A landscape with many valleys, sampled at points; each row gives a point and its height.
From any point a ball rolls to the lowest of the 2 points nearest to it. It stops when none of these is lower. Distance is the straight distance between rows; heights are no part of it.
z_929 (h 614): [142 140 125 179 101  56 138 141 124 130 142 162  21 151 106 117 132 152
 107  73 186 177 171]
z_220 (h 173): [173 144  93 207 126 138 109 110 114 123  93 185 119 131 142 124 123 158
 163  91  81  81 140]
z_898 (h 218): [ 95 120 113 155  94 153 123  54 109  87 141 130 156 135 116 158 157 162
  94 117  79 161 165]
z_367 (h 484): [161 123 111 210  95 127 103 159  63 146 160 200 113 123 155 120 177 146
 156 102 132 133 146]
z_621 (h 82): [116 155 130  81 140 146 175 135 150 155 122  99 154 124 107 122 149 137
 146 163 151  79 110]
z_827 (h 503): [125 103 136 117 135  86 101 168  86 120 129 138  96 138 125 104 124  74
 121 120 203 152 123]
z_458 (h 348): [ 81 109 163 111 150  87 130 144 158 102 119 118  56 155 105 124 110 108
 111  83 151 159 126]
z_230 (h 504): [202 160 100 161 120 105  60 117  83 145 101 162 102 153 112 111 110 123
 163  98 145  88 100]
z_280 (h 525): [185 133 108 127 149 118  50 155  91 130 105 170 103 151 163 113 102 108
 159  91 147 107  91]
z_288 (h 235): [121 102 132 146  81 145 127 100 145 120 112 127 199 144  88 177 169 107
 112 148  54 158 105]
z_470 (h 381): [160 161  96 136 148 144 152 127 119 174 110 105 215  99 116 149  64 157
 119 147 109 105 153]
z_217 (h 374): [131 172 119 107 141 111 104 155 126 160 134 116 114 149  84 129  76 143
 132 102 151 124  93]
z_983 (h 179): [111  94 148  90  97 147 104  99 152  99 123 124 155 160 113 166 183  86
 127 139  70 165  71]
z_234 (h 448): [117 111 148 167 105  99 148 152  87 145 108 126 153 119  66 100 155  77
 152 149 159  94 113]
z_138 (h 427): [105 106 121 167 100  79 144  93 112 106  70 140 139 161  75 134 127  96
  88  86 131 151 149]
z_858 (h 66): [102  95 180 141  76 140 138  72 163 105 146 110 126 109 103 131 181  93
 133 176  76 116 115]
z_862 (h 180): [ 96 132 149 136 119 191 127  92 135 109 167  99 143 124 102 163 143 173
 135 116  61 160 149]
z_982 (h 406): [113 130 140  89 209 147 129 154 169 129  88 118 121 141 156 140  85 140
 147  94 108  99 116]
z_721 (h 588): [148 142  91  86 129  94 113 109 191 103 124 135  89 160 180 119  79 160
  58 107 110 176 110]
z_667 (h 209): [186 129  85 205 146 126  77  97  87 112 101 178 101 124 163 119 105 151
 150  75  98 112 172]
z_881 (h 108): [120 105 186 102 165 165 155 190 130 185 146  75 167  93 122 123 134  93
 174 172 130  97 132]
z_178 (h 178): [159 164 101 155 121 159 153  75 171 140 101 125 147 101 153 130 110 162
 140 153  62  72 122]
z_528 (h 545): [123 130  93 107 137  93 147 174 130 132  90 151 152 158 136 140 131 117
  93 107 146 168 104]
z_249 (h 64): [136  70 169 141 128 148 150 143 159 133 105 109 172  99 164 126 159  61
 147 184  81 101 116]
z_756 (h 529): [136 125  93 121 141 108 187 163 162 121  81 153 173 125 172 132 130 127
  90 139 127 141 129]
z_68 (h 131): [106 148 151 121 156 191 138 113 150 135 168  76 127 103 100 148 102 167
 154 123  84 128 157]
z_763 (h 596): [134 148 109 112  96  74 118 144 171 116 158 154  48 148 156 119 106 153
  80 103 152 198 107]
z_977 (h 516): [147 120 106 157 107 119 171 113 155 106 113 153 143  93 195 116 133 134
 105 161 128 116 152]
z_779 (h 603): [135 134 118 142  78  54 144 148 155 114 133 162  55 144 133 103 144 116
  93 120 175 171 118]
z_503 (h 120): [102 108 124 130  91 117 117 118 134 103  94 164 122 178 107 144 198  76
 124 107  95 149  64]
z_443 (h 338): [117 126 141 110 102 110 156 127 145 141 141  89 165 119  79 143 111 118
 100 156 131 156 136]
z_421 (h 234): [142 119 126  48 135 149  89  92 162 100 115 112 156 157 149 154 129 109
 115 140  86 140  69]
z_231 (h 359): [124  74 170 150 122 116  94 160 109 111 119 140 136 126 131 125 121  55
 137 117 110 155 108]
z_684 (h 251): [146  72 146 165 122 114 117 168 113 127  89 148 167 118 147 107 144  43
 152 151 105 106  89]
z_836 (h 284): [145 141 127 137  88 140 152 119 154 156 128 107 209 121  87 167 141 130
 114 176  79 136 115]
z_543 (h 485): [106  89 178 174 107 123 191 166 148 127 149 128 131  78 163 110 151 108
 136 156 111 136 153]
z_911 (h 483): [168 140  95 178 115  97  95  80  70 130 103 153 102 147  95 111 126 133
 141  99 162  90 157]
z_569 (h 412): [165 182  73  93 139 150 128 116 109 163 119 117 197 129 117 132 105 165
 129 150 140  89 113]
z_686 (h 426): [116 117 159 167 119 103 147 145 117 140  71 120 152 143  52 121 146  67
 161 120 116  85  98]
z_192 (h 329): [110 161 120 147  88 120 157 147 122 126 178 153  87 124 127 119 169 165
 126 119 155 149 141]
z_295 (h 245): [152 112  87 172 138 134  77  86  66  97 136 168  96 132 160 133 117 153
 125  80 131 152 197]
z_85 (h 395): [139 162 120  97 114 107  95 114 117 147 116 118 134 167  65 123 111 107
 136 114 144 113  68]
z_586 (h 474): [139 135 133 159 102  88 124 174  90 151 146 142  97 124  98  94 144 105
 148 125 185 119 114]
z_169 (h 424): [133  91 164 174 128 131  75 155  76 121 134 159 109 129 147 118 131  88
 161  92 113 135 121]
z_937 (h 544): [136 126 110  95 165  85  81 133 116 125 145 126  68 142 142 106  57 144
 108 106 207 144 150]
z_430 (h 349): [152 180 110 133 128 131 114 142 123 151 154 125 103 114 113 116  88 164
 143 118 137 113 115]
z_950 (h 335): [152 149 134 133 135 160 175 151 164 191 115  76 215  98  99 172 107 137
 129 172  90 127 160]
z_692 (h 459): [123 100 133  64 177 170 122 143 107 115 136 104 196 120 173 153 130 126
 118 160 143 151 144]
z_279 (h 488): [110 122 107  51 175 144 106 151 101 120 149 112 168 141 163 147 101 149
  93 142 174 174 141]
z_868 (h 466): [ 98 118 172 141 132 144 189 159 170 135 157 102 135  93 140 142 133 141
 125 153 112 155 168]
z_494 (h 205): [132  89 194 125 140 158 167 152 175 166 127  73 152  82 150 126 149  79
 162 186  84  97 135]
z_49 (h 454): [121 110 136 190  91  88 121  80  95 110 102 150  97 137  82 123 136 111
 121  92 139 129 158]
z_694 (h 319): [ 88 113 158  83 128 122  87 104 135  93 128 120  74 165 107 133 134  90
 130  92 131 149 100]
z_120 (h 501): [149 139  93 147 116 144  99 143  46 138 179 161 123 113 156 115 168 155
 142 130 179 136 152]
z_563 (h 283): [161 155 127 135 108 187 111 134 102 154 212 101 156  83 145 119 127 161
 159 185 114 122 110]
z_897 (h 560): [144 161 100 107 127  74 115  98 136 131 139 106  61 132 103  91  78 156
  96 129 201 107 140]
z_355 (h 571): [167 166  92  84 104  82 115  89 158 124 134 119  82 144 126  94 103 144
  98 143 164 108  95]
z_247 (h 407): [ 85 124 119 147 107  74 192 101 138 117  64 126 140 157  60 119 141 117
  80 104 144 135 150]
z_423 (h 79): [109 151 143  63 184 184 138 145 156 155 154  63 144 119 119 155 105 173
 145 141 123 126 144]
z_759 (h 546): [174 141 110 105 129 136  66 142 108 120 152 164  89 132 185  98 140 126
 156 134 144 106  80]
z_750 (h 508): [126 155  76  75 180 132 110 159 108 144 151 113 133 139 151 130  65 196
  93 122 181 156 142]
z_365 (h 148): [ 96  90 172 129  83 116 144  99 167  85 146 128  95 121 131 126 171  90
 118 148 109 146 118]
z_790 (h 465): [137  90 143 204 116 141  89 147  61 134 147 180 118 113 158 105 172 120
 168 110 113 103 146]
z_457 (h 502): [131 112 141 194  98 108 184 147 141 120 128 160 114  87 162 106 134 125
 123 139 123 120 160]
z_96 (h 409): [121 154 124 117 119 101 137 137 139 150  75 120 147 171  38 134 134  98
 143 106 123 101  65]
z_254 (h 308): [122 143 112 123 121 125 123 118 124  96 154 153  68 140 161 113 163 157
 129 104 152 141 138]
z_712 (h 375): [103 146 140 126 173 158 161 190 124 146 125 143 131 128 142 130 154 152
 168 105 136 106 133]
z_955 (h 380): [ 91 120 149 118 141  82 173 126 148 137  87  74 141 137  50 124  94 104
  96 127 158 128 145]
z_162 (h 280): [126 121 110 152 124 119 100 127  74 113 159 180  57 150 158 137 155 145
 117  70 163 181 179]
z_51 (h 292): [ 95 117 143  72 159 129 115  73 149  95  87 108 108 164 100 124 127 111
 124 100 125  97 118]
z_84 (h 515): [114 138  92 123 116 157 136 137  74 107 167 155 163 127 174 142 180 177
 106 140 166 173 150]
z_415 (h 213): [133 116 175 125 135 185 112 160  98 164 179  85 182  93 124 132 138 122
 174 169 100 116 122]
z_774 (h 526): [130 104 118  97 151  91  76 141  82 110 138 142  78 150 152 118 103 108
 103  99 211 165 151]
z_518 (h 352): [ 98 157 117 159 119 158 152 145  98 141 152 151 124 128 101 127 173 172
 159 111 136 109 144]
z_492 (h 416): [102  81 137 108 157 155 136 133  80  98 120 135 173 118 169 124 169 108
 130 147 156 123 158]
z_927 (h 376): [ 91  78 164  99 159  87 142 167 175  90 105 113  85 133 142 125  99  72
  96 119 144 174 127]
z_26 (h 428): [122 100 152 150  83 105  86 172  94 134 150 147 127 139 105 127 154  50
 133 128 125 183  68]
z_403 (h 252): [111 110 118 138 124 151 105  25  98  82 111 118 156 123 117 137 115 137
 103 120  99 120 180]
z_170 (h 271): [117 134 107  87 135 127 106  64 147  96  87 133 128 170 127 135 128 133
 107  93  93 120 102]
z_197 (h 430): [165 190  52 103 149 179 118 107 118 130 137 138 161 129 169 128 131 203
 133 132 122 104 113]
z_648 (h 356): [145 154 119 104 109 125 145 149 144 155 166 103 166 108 123 139  91 148
 104 172 140 165 123]
z_976 (h 435): [104 148 141 124 194 135 172 179 182 174 136  97 101  99 146 136  53 176
 129 132 142 119 163]
z_23 (h 309): [140 106 141 137 131 152  96  69 101 108 130 110 169  94 134 127  86 108
 129 152 100 106 155]
z_310 (h 391): [120 140 118  92 187 147 150 181 156 134  92 152 130 148 168 143 133 150
 148 101 125 108 100]
z_296 (h 580): [158 157 100  76 125 116 129 101 186 115 149 110 100 121 172 114  87 162
  95 156 133 133 107]
z_193 (h 449): [ 91 131 159 117 165 133 210 163 184 170 127  76 133  92 123 143  97 152
 123 159 145 125 181]
z_601 (h 23): [104 127 169  59 176 170 157 170 153 170 136  69 163 126  98 150 149 123
 164 156 134 108 132]
z_459 (h 167): [104  98 143 145  87 117 132 108 144  83 124 172  99 138 158 132 194  99
 115 122 105 144 109]
z_974 (h 159): [104 112 155 168  73 154 103  79 113 109 178 135 120 111 102 125 183 126
 147 152  84 112 119]
z_156 (h 206): [143 159 100 181 117 144 147  90 142 134  82 165 144 127 121 134 134 162
 149 114  75  68 122]
z_486 (h 422): [101 137 152 101 200 139 147 140 189 141 113  96  71 108 150 116  58 157
 139 116 135  94 145]
z_993 (h 320): [150 188 104 123 108 154 128 122 132 144 199 107 121 102 119 124 105 181
 129 157 129 140 116]
z_133 (h 138): [137 165 133 118 134 158 171  96 193 154 107  97 141 108 128 140 124 145
 150 156  86  77 115]
z_581 (h 368): [129  80 141 112 141 148 109  84 104 102 111 120 167 109 160 120 139  88
 126 168 130  91 144]

Where does a ball stop that starts at each point below?
z_929 -> z_220
z_492 -> z_601
z_470 -> z_503
z_927 -> z_503
z_458 -> z_503
z_518 -> z_220
z_756 -> z_220
z_193 -> z_220

Call two points neighbours if one is among the 2 nearest of the other. Go from one point of each pair to the other, from neighbour to neighbour, staying as low as possible. Name the highest point that can't be avoided.
z_220 and z_249 -> z_156
z_249 and z_601 -> z_494
z_443 and z_249 -> z_648
z_858 and z_503 -> z_459
